Each row is a point on a landscape with many valleys, with its height.
A ball rolls from a point to the lowest of its 2 nearest points, and stops where none of them is lower. Distance is the straight distance between rows; heights are no part of it.
Z_191: [161 125 107 153 121 159  82 142  95  47 113 132 130 114 126 109 125 144
 132 127]  h=263
Z_780: [ 98 132 151 123  89 161 168 145 119 135 153 127 107 111 130 132 142 101
  83  80]  h=666
Z_28: [151 140 117 150 107 109  92 118  78 162 106 165 182 145 154 123 126 109
 106 124]  h=244
Z_936: [135 167 169 124 145 140 150 157  88 144 165 125  88 125 116 117  92  98
 141 118]  h=20
Z_165: [166 140 124 174 120  92  94 113 167 135 112 100 126 130 102 136 122 124
 154 119]  h=311
Z_772: [194 137 101 159 138 114  75 132 108 110 165  96 115 150 121  63 105 146
 252 138]  h=86
Z_712: [121 129 153  81 194 178 129 149 127  85 137 151 121  93 110 108  79 125
 161 158]  h=556
Z_701: [119 100 154 121 129 155 138 147 125 142 110 120 123 125 188 164 139  95
 120 126]  h=433
Z_219: [155  75 113 154 138 154 118 135 160 123 138 164 144 116  54 136 115 112
  83 137]  h=100
Z_380: [121 155 142 136 155 130 140 130 123 102 128  68  80 124 134 139  86 142
 151 163]  h=370
Z_458: [155 162  70 155  86 105  43 122  99 134 128  93 146 180 153 120 118 138
 207 149]  h=193
Z_599: [188 187  81 157 107  99 106 123  89 108 108 112 131 173 124 113 109 111
 172 123]  h=379
Z_657: [ 94  96 128 147  70  82 136 119 146 140  80 116 192 119 162 113 222 107
  88 123]  h=739
Z_536: [109 143 151 115  95 117 131 175 129 143 122 163 158 121 122 149 155  83
  76 135]  h=205
Z_731: [148 138  93 148  87  79 104 106 112 150  87 114 139 119 117 122 164  87
  76  94]  h=239
Z_36: [ 90 153 197 117 155 152 125 140 142 126 133 146 100  87 122 122  97 151
 122 154]  h=314
Z_564: [128 106 143 102 161 160 115 149 146  99 114 165 154 146 157 154 145 160
 137 106]  h=553
Z_711: [ 71 132 149 111 105 184 167 148 135 121 143 168  76 101 144 134 102 106
  84  85]  h=640
Z_42: [151  95 144 149 155 142 132 144 174 141 151 170  97  99  64 119  99 108
 101 131]  h=43
Z_406: [145 135 141 125 149 166 154 119  83 148 143 116 130 136  82 131 102 142
 104 131]  h=471
Z_384: [152 144 111 154 118 129  59 114  74 143 104 136 156 134 169 133 120 139
 122 108]  h=286
Z_950: [127 159 138 136 132 112 111 185 122 141 110 153 130 130 146 147 136 129
  85 131]  h=251
Z_668: [139  83 125 127 106 123 132  83 109 115 130 126 168 151 170 137 201 146
 126 136]  h=479
Z_411: [ 77 116  96  85  79 109 187 145 193 188 131 145  94  78 118 128 139  36
  76 129]  h=349
Z_289: [134 145 149 160 180 109  65 141 108 129 170 127 124 123 126 113  89 173
 152 153]  h=188
Z_569: [103 117  89 133  82  76 145 113 146 165  73 105 123 110 135 126 145  58
  62  95]  h=281
Z_154: [106 170 130 123 116  91 145  81  86 150 122 136 128 129 159 133 123 131
  90 104]  h=145
Z_922: [158 131 100 151 133 132  76 120 109 125 140  58 110 145 100 141 113 174
 148 124]  h=143
Z_307: [137 116 124  68 155 128 170  92 145 115 141 158  95  96 126 125 117 103
 148 148]  h=456
Z_679: [138 141  72 154  86 108  59 109  87 145 135  73 173 179 174 134 140 128
 162 143]  h=238
Z_161: [107 149 120 142  95  91 125  97  98 166 105 128 167 130 128 125 140 107
  83 104]  h=197
Z_188: [178 170 104 146 137 132 137 143  99  82 121 109  97 159 116 103  98 135
 162 108]  h=417
Z_867: [ 89 102 112  97 107 113 138 109 147 138 105 132 144 109 159 148 192 134
  61  91]  h=547
Z_558: [153 142 128 145 155 134  89 132 119 161 157  99 131 150  92 141 113 185
 127 106]  h=90
Z_933: [111 160 176 123 150 125 114 167 130 158 121 158 125 108 118 139 100 148
 107 149]  h=288
Z_216: [159 115 151 121 162 146 134  97 120 153 148 160 119  99 121 103 117 137
 142 106]  h=149
Z_199: [151 110 135 101 191 169 170 142 148 120 173 130  88 132 100 118 108 134
 156 110]  h=213
Z_464: [154 157 150 134 157 102 120  95 141 136 114 138 104 131 158 123 130 192
 185 137]  h=418
Z_583: [133 168 108 137 140 126  85 134  84 124 111 130 128 154 157 139 113 197
 128 117]  h=336
Z_20: [ 51  93 130 121  82  77 200 110 174 162  97 147 167 126 156 131 188  95
  75 144]  h=576
Z_217: [109  91 141 123 112 144 146 143 198 170 153 178 108 105  75 142 122 110
  75 125]  h=114
Z_386: [ 81 101 157 121  76 138 165 150 139 158 159 104 138 122 130 147 171  79
  68  99]  h=684
Z_55: [135  98 131 134 175 153 147 157 132  87 124 187 118 152 143 133 116 173
 118 125]  h=582
Z_518: [116  94 123  95 120 159 208 105 159 136 135 139  99 131 103 139 149 141
 112 117]  h=47
Z_954: [124 133 135  82 115 139 138  97 129 155  90  97 120  84 120 138 164 127
 135 122]  h=381
Z_638: [110 143 118 153  99 138 131 124 123 124  71 101 124 139 150 150 111 100
 100 114]  h=365
Z_579: [147 137 152 163 137 101  95  97 137 114 118 131 126 148 181 120 131 171
 211 158]  h=455
Z_476: [141 118 140 153 114 122 173 154 161 129 129 145  82 114 134 133 129 105
 107 139]  h=241
Z_333: [110 121 180 110 121 136 164 124 152  79 145 173 108 100 136 118 150 128
 130 144]  h=337
Z_256: [170 136 120 170 143 130  96 139 119 140 122  46  88 119 124 116  97 173
 198 129]  h=94
Z_912: [109  81 116 114 119 124 130  72 129  98 126 139 161 115 135 158 165 154
  97 163]  h=508
Z_946: [ 89  85  96 109 102 129 121  73 127 126 122 133 143  95 128 140 161 136
  46 124]  h=528
Z_801: [144 130 150 151 147 116 118 102 172 151 123 101 104 104 101 134  89 121
 155 145]  h=282
Z_308: [101 144 182 134 187 144 122 120 123 120 151 104  94  98 125 125  74 162
 166 167]  h=342
Z_491: [129 109 102 164  99  91 158 123 144 109  79 144 139 168 158 142 169 126
  85 116]  h=361
Z_66: [155 128 114 107 155 141 128 153 147 112  71 135 130 119  99 131 117 125
 108 157]  h=404
Z_387: [ 94 143 162 108 142 165 164 108 105 151 149 143 136 130  75 129 115 156
 105 127]  h=487
Z_171: [118 104 113 150 120  90  79 123 120 149 131 120 168 154 203 172 154 105
 116 109]  h=505
Z_735: [143 150 143 132 200 138 129 162  94  63 156 124 110 107 117  58  91 183
 176 140]  h=530
Z_258: [139 127 140 126  97 107 116 146  92 133 170  83 154 139 142 145 178 120
 107 131]  h=708
Z_822: [ 72  95 152  71 119 181 184 148 181 158 159 164 121  91 102 135 120 131
 124 176]  h=170
Z_782: [147  76 116 159 122 160  97 126 127 119 106 154 146 111  96 131 138 126
  76 117]  h=152
Z_328: [115 125  59 153  78  87  85  96  90 119  97  93 172 185 201 142 163 104
 143 120]  h=290
Z_382: [124 119 124  97 132 147 134 114 137  95 110 153 162 137 126 156 151 152
  91 119]  h=529
Z_738: [131 119  62 149 108  67  89 119 113 113  88 112 188 203 171 133 155 121
 130 128]  h=323
Z_591: [157 138 118  92 137 135 156 118 163 119  85 156 114 108 108 130 118 107
 135 129]  h=425
Z_857: [142 175 162 110 159 114 187 136 128 137 159 142  59 118  99 104  83 108
 137 131]  h=108
Z_757: [135 152 153 140 129 118 181 168 144 135 128 157  77 127 107 122  91  83
 122 170]  h=179
Z_567: [104 108 126  92 111  95 131 107 152 168 117 124 164 124 156 149 181 112
 102 119]  h=546
Z_660: [115 120 129 159  91  89 169 125 162 142 115 139  95 131 149 143 149 104
  86 126]  h=300
Z_118: [147 123 109 174 117  95 144 111 123 120 112 128 139 172 132 135 156 156
 121 113]  h=403
Z_771: [ 82 122 106 117  85  87 157 122 165 182 115 156 107  97 119 138 122  56
  46 105]  h=317
Z_410: [180 118 134 143 186 128 116 126 143 135 139  97  96 115  98 110  84 121
 187 114]  h=249
Z_533: [ 82  99 101  95 110 149 170 122 168 116 116 163 144 141  85 154 129  92
  59 138]  h=69
Z_846: [ 58  89 125 101  82 168 171 154 186 188 138 156 135 100  99 154 129 110
  66 121]  h=166
Z_779: [ 97 113 114 112 111 148 140 134 105 147  57 102 149 129 189 153 151  84
  94 114]  h=397
Z_341: [158 120  57 137 118 100  81 105 112 105 111 132 171 160 132 143 139 134
 117 142]  h=355
Z_81: [109  80 150 134 129 206 162 148 149 132 113 155  91 105 113 131  98  98
 114 132]  h=588
Z_848: [145 153 127 145 137  98 115 112 105 159  98 111 108 127 162 131 147 203
 135 127]  h=378
Z_584: [ 71 114 131 101 102  86 184 104 163 159 107 123 185 156 153 148 183  90
 102 108]  h=562
Z_619: [107  95 120 141 117  75 107 104 141 172 129 127 204 147 185 150 186 117
 119 113]  h=527
Z_168: [156 138 128 128 195 125 113 145 152  67 174 116 144 148  93  95  98 148
 197 125]  h=301
Z_250: [149 131 134 166 154 128  90 101 128  91 117 111 134 152 137 106 100 184
 222 173]  h=483
Z_311: [ 81 139 157 116 121 160 157  98 103 159 108 121 155 146 122 152 129 141
  93 138]  h=504
Z_140: [162 158 108 127 135 131 158 118  94 122 127 110 104 158 110 122 114 143
 113 133]  h=449
Z_428: [192 138 118 152 142 137  85 163  95 123 145  83  95 137 144  84 116 172
 232 155]  h=25
Z_765: [ 92 117 145 117 125 150 139 103 116 167 144 105 165 148 142 167 124 117
  97 105]  h=518
Z_423: [ 80 117 140  74  96 170 203 112 163 133 152 126 113  99 105 133 143 131
 110 138]  h=120
Z_793: [122 103 139 152 112 119 109 140 129 144 113 129 141 145 198 169 135  82
 126  89]  h=472
Z_41: [147 101 106 158 114 113 108  90  98 138 123 134 181 186 169 132 175 167
 124 110]  h=445
Z_612: [131 122 133 154  68  88 122 165 118 121 137  94 173 152 167 136 183 107
 114 100]  h=720
Z_639: [149 145 168 158 169 113  98 133 115 154 171 123 103 102  89 111 102 188
 131 139]  h=147
Z_582: [110 101 156  99 129 174 197 120 135  84 152 200  90  89 120  91 121 125
 143 146]  h=277
Z_234: [124 127 132 172 148 132 151 151 139  84 109 155 111 161 132 144 101 153
 105 134]  h=607
Z_288: [135 184 149  95 155 102 132 124 116 101 160 121 128 150  99 128 114 139
 159 152]  h=496
Z_986: [155 153 137 135 169 120  69 162 136  78 178 101 157 142 117 108 111 154
 223 145]  h=313
Z_211: [131 191 160 130 172 121 131 132  88  94 151 123 121 143 105  95  93 168
 175 139]  h=512
Z_902: [107  96 165 144 132 187 141 174 133 110 149 165  75 101 127 118  94 117
  98 116]  h=609
Z_206: [121 152 142  92 113 125 167 154 145 136 151 153 152 137  99 142 125  64
 112 138]  h=156
Z_984: [150 124 139 129 171 139 142 143 140  85 175 150 138 136  79 112 107 124
 148 118]  h=267
Z_192: [118 121 114  46 121 146 172 104 141 177  97 102 128  86 142 136 185 109
 107  99]  h=408
Z_253: [104 120 137 124  95 110 138 140 103 163 168  82 142 128 144 154 182  96
  66 103]  h=696
Z_235: [127 147 129 182 176 125  39 165 138  91 178 105 162 152 119  71  81 180
 230 146]  h=289
Z_868: [ 96  86 145  75 129 184 181 140 168 119 185 195  85  85 105 113 116 116
 138 147]  h=220
Z_493: [169 100 112 155 132 163  90 146 111  80  92 158 156 132 118 124 133 132
 113 104]  h=210
Z_634: [137 137 146  99 211 154 168 154 128  78 140 144 106  93  99  65  87 152
 169 133]  h=543
Z_722: [179 154  86 137 105 106  94 128 101 117 104 127 137 152 131 111 151 123
 166  86]  h=338
Z_815: [130 143 136 195 163 126  60 168  99 131 168  93 121 154 117 110  67 188
 171 163]  h=227
Z_285: [144 138 118 192 125 131  41 169 119 133 166  93 151 164 117 105  89 172
 213 161]  h=259
Z_62: [103 145 137 161  71  75 117 128 127 133  89  92 181 152 170 125 194 110
 113 107]  h=730
Z_454: [129 166 168 121 118 116 143 128 117 147 146 128 136 129 124 129  95  83
 132 117]  h=98
Z_978: [127 137 118 136 123 171 100 151  94  70 123 116  84  95 140 121 113 135
 107 122]  h=318
Z_755: [135 147 127  80 127 107 111  86 132 125 122 115 114  91 155 144 154 100
 152 124]  h=348
Z_357: [170 132 133 150 141 125  62 163 108 125 149 128 142 127 141 122 123 160
 158 171]  h=230
Z_987: [ 90 108  97  63  84 125 179 121 123 178  96 112 129  90 129 127 173  80
  77 110]  h=396
Z_16: [100 105 131  88 153 184 137 140 137 110 132 141 117  96 106 140  99 114
 122 158]  h=569
Z_834: [138 161 119 153 107 117  92 116 134 133  72  84 119 132 113 143 113 115
 122 111]  h=339
Z_926: [127 147 150  77 165 115 149  88 147 126 157 143 127 120  90 133 110 127
 166 158]  h=480
Z_977: [165 178  70 143 118 125  59 121 103 124 152  84 128 177 110  95 109 148
 231 133]  h=142
Z_352: [115 147 148 125 141 168 159 146 117  80 124  99  64 103 120 126  98 122
 132 136]  h=369
Z_769: [129 145 142 131 147 130 128  98  97 164 131 153 109 120 148 131 110 151
 112  86]  h=48
Z_138: [159 130  76 135 145 115  89 116 136 110  79 134 129 140 106 144 103 142
 142 159]  h=383
Z_483: [ 46  85 103  92  76 167 187 113 176 131 146 151 133 119 103 154 143  98
  47 116]  h=122
Z_869: [ 95 105 175 143 122 130 149 115 161  72 168 152  72  94 137 125 111 153
 120 127]  h=393
Z_594: [165 121 132 159 181 144  86 121  98 109 129 118 139 135 106  77 104 202
 231 176]  h=499
Z_252: [ 69 128  88  61  66 125 193 143 153 176 120 125 119 104  97 128 143  45
  74 145]  h=371
Z_581: [155 115 140  95 148 155 189 134 153 145 138 139 100 139  99 124 143 147
 131  89]  h=137
Z_754: [157 154  68 130  81  96 122 134 105 138  88 100 145 150 132 131 158  78
 135  94]  h=287
Z_890: [150 119 123  94 143 117  84 102 123 112 134 134 151 112 155 128 150 120
 158 137]  h=308
Z_494: [166 134 120 120 148  93  81 140 113 103 136 153 157 140 148 128 135 140
 162 161]  h=268
Z_680: [183 121 153 130 157 146 114 129 115 140 138 118 121 118 120 108 121 133
 180 117]  h=211

Write out the way that a ball takes from each point below.
Z_380 -> Z_308 Z_36 Z_933 Z_950 Z_536 Z_206 Z_454 Z_936
Z_780 -> Z_711 Z_902 Z_81 Z_16 Z_712 Z_634 Z_735 Z_211 Z_288 Z_926 Z_307 Z_591 Z_66 Z_138 Z_341 Z_738 Z_328 Z_679 Z_458 Z_977 Z_772 Z_428
Z_986 -> Z_235 Z_285 Z_815 Z_289 Z_639 Z_558
Z_987 -> Z_252 Z_411 Z_771 Z_569 Z_731 Z_161 Z_154 Z_769
Z_311 -> Z_387 Z_406 Z_140 Z_188 Z_599 Z_722 Z_754 Z_731 Z_161 Z_154 Z_769
Z_192 -> Z_954 Z_755 Z_890 Z_494 Z_357 Z_289 Z_639 Z_558
